Points, in no order, along strands that fork and pass close to each other.
In the rows, 128 means zero.
Points whose rows are less than 114 apart are linked; no others are. Some points are linked to none.
borid: [180 118 145 103 129 123 142 126  96  83 112 111 135 122 173 129 159 166
 133 115 126 114]
luga: [111 131 111 136 155 189 138 164 161 151 173  80  94 172  80 150  99 130
 140 135 122  85]
Sazo: [110 125 170 138  82 126 110 120 131 106  94  70 131 169 142  74 106 136
 124 130 155 133]
Ven: [165 110  78  80 107 126 159 110 118 115 153 183 195 109 118 156 156 152
 134 115 136 180]
momoz: [143 130 104 142  87 115 158 106 143 121 214 143  92 156 109  96 117  80
  67 141 120 125]
bufu: [ 61 116 169 137 148 113  96 106 106 157 111 108  87 137 186 110  99  81
 141 151 121 102]
sefug: [147 148 134 108 155 136  78 156 172 139 187  66 153 130 121 129 149 111
 189 144 128 120]
muso: [171  87 119 138 133 161 101 133 109 123 117  77 136 170 107 133  82 141
 170 143 122  59]
Lalal: [108 134 170 159 163 113 179 137 152 145 160 134 143 107 134 128 143 140
  95  88 131 167]
lubu: [ 85 145 105 176 127 128 145 133  97 171 130 140 128  84 135  51 102  84
  52 137 122  99]
zakez: [120 149 120 105 155 142 125 159 183 167 199  63 122 134  97 155 152 107
 197 114 146 103]
vado: [151 122 132 108 163 130  75 105 142 124 123 124 163 139 168 154 110 140
 147 151  94 191]
bimo: [119 126 140  80 102 124 133 135 123 140  79 149 130 150 157 153  56 139
 148 164 145 153]
lumop: [137 144 120 120  81 107 129 110 126 124 143 127 137 115 180  98 121  85
 174  82  89 128]
Fabip: [ 89 110 166 138 168  89  98 160 121 153  97 145 110 101 162 128  97 117
  37 124 149 154]
Sebu: [171 150 129 136 115 131  91 159 157 118 125  68 107 139  82 109 145 121
 181  87 156  88]
dumo: [108 140 132 131 177  99 154 111 116 141 135 169 191  97  89 149 188 146
 132 114 165 192]
Bepab: [ 88 117  92 105 133 152 161 122 184 135 149 131 138 151  79 194 170 115
 173 102 155 142]
Goni: [129 143 118 137  98  88 143  99 126 137 172 116  85 176 107  92 108  64
  88 183 125 121]
paro: [ 97 124 161 147 149 187  83 136 170 126  96 113 101 167 123 127 118 111
 117 132 124 118]
dap: [166 120  98 112 132 109 165 132 103 116 115 191 169  83 122 138 130 161
 126 101 122 153]
Soven: [122 153 124 173 133 118 139 112 111 146 148 141 133  80 122  18 123  94
  69 108 134 131]
lib: [ 96 104 135 147 131  83  63  83 106 133  97  74  99 148 168  88 112  72
 143 151 107 121]
dapi: [ 92 134 131 126 114 115 186 155  96 150  82 153  52  91 159 110  73 154
  87 144 134 158]
daser: [131 132 144 172 126 196  97 146 163 123 112  89 109 182  93 103 118 149
 120 129 131 126]
bev: [102 173 175 136 156 156 137 121 137 147 148 134 104 101 156 115 128 137
 147 164 126 118]
nili: [ 76 114 113 156 172  73 131  65  96 159 110 134 127 123 129  82 134  78
  47 156 146  85]
veso: [130 113 150 117 154 120  85 118 140 115 102 142 175 122 152 143 107 158
 102 151 128 211]
gama: [120 132 129  98 134 149  82 142 159 134 126 170 135 140 127 202 128 112
 140 160 132 131]
mezuv: [130 141 117 110 134 165 185 168 120 150 143 179  78 112 134 160  92 127
  65 127  93 138]
Bas: [108 122 166 104 136 121 137 134 172 133  86 165 165 140 132 145 127 133
  87  85 168 155]
koro: [185 158 105 146 102 146  79 181 103 126 119  55 161 125 135 173 147 168
 176 159 141 116]
vode: [ 86 130 148 162 156 147 131 104 121 163 137 130  84 117 154 118 122  82
 131 135 101  97]
Diviz: [159 128 114  93 118 130 155 138 171 120 179 116 113 159  98 137 102 114
 143  88 130 139]
pem: [ 92  95 149 144 112 146 173 121 121 149 140 166 155 106 151 126  90 120
 126  92 119  71]
rito: [114 109  98 159 151  66 159  82  62 150 139 152 162 126 117  78 101 103
  58 155 133  75]
Soteb: [106 139 132  70 134 174 156 140 180 134 104 166 152 143  92 152 119 112
 113 108 175 172]
maru: [155  72 115 148 131 155 108  99 146  81 177  83 133 137 150 126 159 145
 162 115  98  93]
tul: [119 110 141 152 157  91 121 140 124 125  89 140 151  94 147  56  87 156
  93 113 116 179]
ner: [149 102 118 146 132 121 100 107 123 104 152 124 145 122 175 133 114 143
 126 142  55 160]
Degam: [ 98 126 159 125 149 123 103 140 148 143 107 176 168 122 147 142  96 131
  66 122 141 176]
purez: [131 168 135 124 105 109 128 121 126 126  95 143 104 121 139 160 130 124
 188 128 103 162]
roz: [110 150 115  95 134 128 152 151 178 162 163 106 125 150  73 213 157 116
 190 119 160 124]
Gokiv: [133 122 144 117 159 100 116 107  80  97 105 129 189 114 155 167 213 132
 114 140 144 201]
gazib: [130  87 103 149  83 110 132  73  97 100 138 102 156 125 187 100 133  94
 134  77  75 110]
nel: [ 95 170 167 124 143 162 129 116 159 149 126 159 140  97 142 115 162 140
 159 134 146 145]
zof: [144 113 124 140 138  77 132 100  64 121  77 142  72  82 173 103  96 159
 154 127 102 145]
nobaf: [149 111  87 111  90 133 111 178 147 122 140  79 175 149  94 204 148 179
 157 102 173  93]
lilup: [136 149 122 124 126 111 155  93 114 127  89 152 124 138 112 167 168 162
 170 149 118 189]
gefa: [ 90  69 161 151 135 141 168 104 139 151 134 139 143 147 136 143 108 130
 110  88 134  96]
mafu: [128 108 167 128 107 116 117 105 111 124 114 128 149 139 164  60  88 138
  99 121 145 161]
bez: [165  84 111 151  92 120 110  84  86  85 139 117  91 170 109 118 149 120
 113 150 109  50]
Bufa: [ 57 124 106 198 127 115 138 156  78 163  85 126  78  71 132  72  97 111
  47 154 117 120]
Ramav: [184 140 112 138  80 150  72 168 105 101 116  70 143 124 146 124 141 162
 169 147 125  76]
mim: [159 155 112 132  83 118 143 116 147 115 143 146 135 107 150 123 140 123
 172  99  93 157]
tosok: [135 142 110 128 134 120 125 103 135 102 102 155 127 136  88 151 220 149
 160 122 138 194]
vunek: [156 106 100 120 177 151 121 129 148 130 135 168 138 110 118  95  76 124
  77 111 107 163]
zib: [145 100 148 138  70 135 172 112 113 115 179 145 158 129 165 109  98 135
 102 112 131  87]
fuguk: [163 108 108 131  71 128 122 167 151 120 150  66 155 175  87 159 129 156
 134  81 151  97]
det: [111 121 123 131 158 163 169 132 113 157 105 186  97 120 129 188  87 148
 114 127  93 122]
fati: [115 120  97  78 135 201 116 155 176 138 158 152 127 147  91 195 112 140
 127 159 156 122]
Fad: [136 122 134 152 157 160 111 153 133 153 139  66 120 152  90 163 114 154
 179 149 112  95]
lizap: [109 179 165  63 140 163 149 163 152 157  97  92  76 153 116 105 100  56
 129 122 134 124]
kota: [141 117 139 162 105 147  80 127 128  96 111  60 114 182 117  78 131 142
 125 131 131 108]
Dipev: [176 116 124 120 148 132 109  94 107 114 170 115 117 136 140 101  94 126
 160 155  85 132]
Rete: [ 82 164 105 132 126  72 135  63 118 141 106 144  93 130 127  93 149  71
  59 166 157 116]
tonam: [114 102 130 138  95  77  79  73  95 119 116  95 126 143 188 108 148  75
 130 119  94 118]
ramib: [120  93 122 105 156 105 144 104  68 117 135 167 204 117 104 160 220 132
 130 127 171 183]
Mezab: [170 101 129 129 118 111 133 106  82  79 128 122 154 107 183 105 155 122
 119  84 112  95]
gudu: [101 118 112 116 138 141 131  95 160 123 129 145 127 147  66 179 221 119
 166 116 147 169]
sapi: [137  87 129 143 129  74 147  68  76 119 169 143 128 137 142 104 122 108
  84 145 104  91]
giv: [141 135 109 147 125 204  88 149 187 119 139 104 146 160  96 147 145 172
 152 136 156 133]
sar: [126 120  97 101 116  70 112 135  81 108  79 181 198  76 171 193 151 147
 117 124 111 180]
Dazi: [142 136 127 146 136 155 137 170 156 122 179 186  82 100 122 153 132 146
  64 121 102 158]
vagef: [100 114 175 164 157 118 203 116 143 148 178 115 113 131 139 125 136 112
  93  73 131 105]
siza: [155 119 118 130 160  96 114 125  84 125 115 175  79  78 142  93 100 121
 136 134  83 144]
Nekuf: [134 112 113  84 151 195 155 150 169 138 165 135 109 154  99 162  81 155
 137 150 141  90]
zul: [182  91 119 134 105 129 157 109 108  90 160 114 103 172  97 118 126 151
 128 120 142  71]
vemen: [ 80 108 144 145 166  79  93 197 137 147  90 135 126  87 127 100 107 105
  35 123 101 132]
nitak: [142 184 135 150  81 155 118 183 170 120 117 104  77 131  87  89 145 121
 153  98 143 108]
zeme: [167 172 122  94 135 121 113 153 149 129 100  97 127 135  76 127 141 121
 201  94 151 117]
dula: [109 164 108 137 106  68 143  53 122 142 129 117  99 167 125 102 123  84
  91 186 144 116]
varob: [162 126 122 120 140 137 109 110  99 118 130 150  73 132 126  89  88  99
 132 150  89 115]
lasel: [126 194 148  88 160 129 130 156 154 151  96  72 100 146  98 123 117  83
 186 115 146 119]
todoz: [119 136 126 170 149  74 111 146 111 134 131 131 151  78 126  31 105 127
  81 113 103 164]
valab: [154 126 109 137 105 150 143 143 148 112 204 166  77 131 110 109 114 122
  70 128 120 148]
Detoz: [169 167 117 121 112 153  89 162 120 118 138  87 165 127 115 163 192 172
 188 183 155 143]
bise: [ 54 113 116 174 186  55 112 184 121 153  89  99 135  66 109  54 114 101
  63 127 120 117]
lanum: [109 135 153 121 148 163 139 108 170 124 136 147 157 114 126 151 180 154
 163 121 167 105]
fuf: [138 142 102 103 138  72 120 152 107 137 119 189 191  77 127 157 128 126
 118 139 115 171]
gogam: [153 118  65  86  82 146 155 131 113  72 131 135 198 148 137 168 178 144
 162 133 143 164]
zofuv: [125 133  90 117 115 122 115 161 127 157 144  91 168 152  57 212 177 145
 181 129 183 123]
renif: [142 163 141 118 135 142 104 134 135 134 139 115 150 141  94 149 169 175
 188 204 142 166]
rara: [165 100 107 153  71 128 145 149 133  99 158  85 108 177  89 134 128 159
 138 102 126  82]
fefis: [114  99 146 150 153 169 103 111 150 110  78 156 111 142 135 149 131 156
 125 110 107 114]
Ral: [160 128 153 101 147 141  56 139 176 120 160  98 141 140 132 104 122  77
 153 123 125 104]
Gima: [103 144 139 118 100 135 160 144 138 118  71 167  84 136 135 121  84 157
 124 135 136 149]
Foru: [135  91 108 137  85 107 145  84  84 115 197 137 148 135 156 104 119 102
  97 137 132  62]
Ter: [170 137 173 108 141 115 161 115 100 109 122 131  94 121 135 110 143 158
 156 120 133  98]
lon: [112 168 151  71 129 181 175 146 177 148 107 113 119 149 113 125 105  97
 106 108 153 135]
met: [152 150 144 135  70 152  85 146 105 114 122 106 100 124 138 114 124 162
 168 162 121  68]
lunu: [131 137 157  83 122 117 105 141 118 138 106 149 147 146 146 189 109 149
 163 192 141 138]
Melib: [132 165 146 131  49 153 127 148 149 121 117 119 110 133 130 100 120 135
 160 121 128  75]
nakem: [127 134 117 135 112 178 126 135 171 111 146 125 132 121 101 150 157 178
 184 118 152 107]
Vun: [ 90 159 139 132 172 108 182 135 132 166 138 167 164  82 111 161 160 123
 114 104 122 175]
mef: [ 85 127 118 147 118 125 164 146  89 163  89 148  45  84 164 105  69 107
  64 153 112 121]
Laki: [122 105 118 158 151 167 132 107 127 138 101 182 136  99 133 182 126 176
 135 124  94 120]
dubu: [131 148 160 125 138  97 158 116  94 121  81 135  69 102 158  93 126 143
 157 101 131 106]
Lezo: [149 128 101  99 138  92 136 133  82  69  75 136 186 105 201 176 187 132
 130 125 123 187]

Follow the links from the first point to the second, and from the first to the third. Name the last point that the two ways share.
mafu / bufu / zib -> daser
siza / vemen / nitak -> Degam
roz / nel / borid -> gazib
Dazi / tul / vode -> daser
daser / Bepab / dubu -> gazib
purez / sefug / bez -> roz
rara / gazib / Ral -> roz

A fork is a point with three links. Follow the links from the first point to the second and name the forks in between, in order.
Gima / vode -> daser
Bas / tosok -> Degam > gazib
tosok / Fabip -> gazib > Degam
lasel / Mezab -> Degam
zof / Ral -> gazib > roz
nobaf / lumop -> roz
Degam / roz -> gazib
mim / Soven -> gazib > daser

Name the points in between on the shortest way along the links from the first point to the second, in order.
roz / gazib -> Bepab > gudu > tosok > lilup > purez > mim > lumop
todoz / Dazi -> tul > mafu > Sazo > kota > daser > paro > fefis > Laki > det > mezuv
tosok / fefis -> lilup > purez > mim > lumop > gazib > tonam > lib > bufu > vode > bev > nel > lanum > nakem > giv > daser > paro
Soteb / Melib -> lon > lizap > lasel > zeme > Sebu > nitak
